Points, in no order, along strands that fork, close into loops and pass close to each other.
In the rows, 128 means zero.
Points whose rows are less than 40.6 apart are linked; no others are. Some points are linked to none.
q_612: [174 118 150 134 140 156  82 114]
q_335: [150 145 108 151 134 115 150 155]
q_243: [165 128 106 157 130 165 140 209]
q_114: [147 139 108 109 158 137 118 105]
q_502: [ 37 165 117 158 111 104 133  96]
q_906: [159 123 109 139 118 123 165 196]
q_859: [149 102 133 148 107 174 131 232]
q_184: [157 164 115 140 168 160  81 112]
q_465: [ 62 124 150 122 115 117 108  57]
q_729: [174 102 121 119 131 165 120 164]
q_455: [112 176 121 122 166 147  83  80]
q_41: [159 117 115 150 116 157 146 220]
q_544: [148  93 142  93 111  99 158 132]
q_994: [155 132 138 151 125 116 136 149]
q_911: [113 139 137 125 142 117 112  86]
q_193: [138 131 117 114 141 110 145 116]
q_215: [171 136 114 167 133 161 128 196]
q_622: [122 149 105 126 145 104 153 116]
q_180: [ 47 146 109 130 119  94 156  89]
q_148: [124 140 146 141 134 115 111  95]
q_620: [ 58 153 103 134 129  88 166 100]
q_954: [140 128 125 133 116  89 172 153]
q_653: [154 143 100 143 132 115 166 177]
q_797: [171 104 165 152 101 141 113 176]
q_593: [170 132 145 160 132 149 100 144]
q_347: [140 141  93  94 166 135 126  98]
q_649: [167  86 128 105 122 176 125 184]
q_875: [146 117 121 101 140 118 141 111]
q_717: [ 75 122 157 134 112 104 116  67]
q_749: [ 87 137  98  88 150 112 147  76]
q_606: [102 124 142 137 117  82 157 106]
q_927: [167 153 113 155 151 154 106 144]
q_300: [ 91 119 156 138 109  85 144  90]
q_46: [ 83 147 103 124 136  90 167 103]
q_410: [160 102 121  97 134 129 143 134]
q_169: [ 68 146 123 116 137 114 123  72]
q_29: [ 94 156 100 120 147 103 153  99]
q_135: [116 106 159 112 120 104 126  81]
q_104: [114 143  98  94 160 119 139  88]
q_361: [ 11 164 106 124  98 136 116  84]
q_627: [ 63 177 138 138 139 138  82  76]
q_5: [175 119 151 157 119 154 106 163]
q_907: [134 150 123 111 162 148  86  81]
q_37: [169 120 108 108 152 161 113 129]
q_275: [137  97 159 113 115 101 135 102]
q_57: [173 143 109 161 142 164 115 170]
q_391: [127 110 135 111 117  87 166 120]
q_719: [148  88 142 133 104 175 124 227]
q_166: [172 154 120 154 154 162  88 132]
q_837: [159  84 157 130  93 159 120 209]
q_115: [157 116 114 141 113 138 160 217]
q_94: [ 96 136 137 118 137 113 117  72]
q_362: [131 183 118 137 170 151  79  98]
q_395: [ 24 145 106 122 108 107 143  80]
q_902: [155  75 133  88 102 147 144 196]
q_130: [155  91 153 104 110 109 139 128]
q_338: [ 33 166 113 119 126 133 112  77]
q_497: [110 122 129 122 118  78 172 114]
q_967: [165  84 170 136  89 143 120 194]
q_696: [157 106 175 144 103 110 120 132]
q_630: [166 135 102 113 165 161 105 118]
q_328: [138 120 170 150 111 103 122 113]
q_791: [167  86 130  91 117 139 141 158]
q_878: [  7 150 108 130  88 119 128  87]
q_258: [ 89 113 159 117 114  98 126  72]
q_708: [153 137 143 164 117 105 140 158]
q_364: [139 132 158 151 122 111 113 113]
q_528: [164  78 134  99 111 156 135 183]
q_124: [148 141 138 127 151 146  88  90]
q_305: [174 110 110 113 142 167 118 148]

A fork is a point with three links, a tip a point with one. Leave the first point through the second and follow the links. Name the first fork or tip that comes.
q_729, q_305 => q_749
q_180, q_395 => q_338
q_130, q_544 => q_258
q_927, q_57 => q_41
q_46, q_29 => q_528
q_364, q_148 => q_169
q_859, q_719 => q_593
q_169, q_94 => q_696

A tip is a point with one link. Name the tips that can be reached along the links from each point below, in the order of the rows.
q_135 => q_465
q_193 => q_749, q_902, q_338
q_184 => q_593, q_708, q_124
q_364 => q_169, q_696

Name the points in between on the shortest way along the links from the first point to the second, in order.
q_653, q_708 => q_335 q_994
q_395, q_338 => q_878 q_361
q_717, q_497 => q_258 q_300 q_606
q_906, q_797 => q_115 q_41 q_859 q_719 q_837 q_967
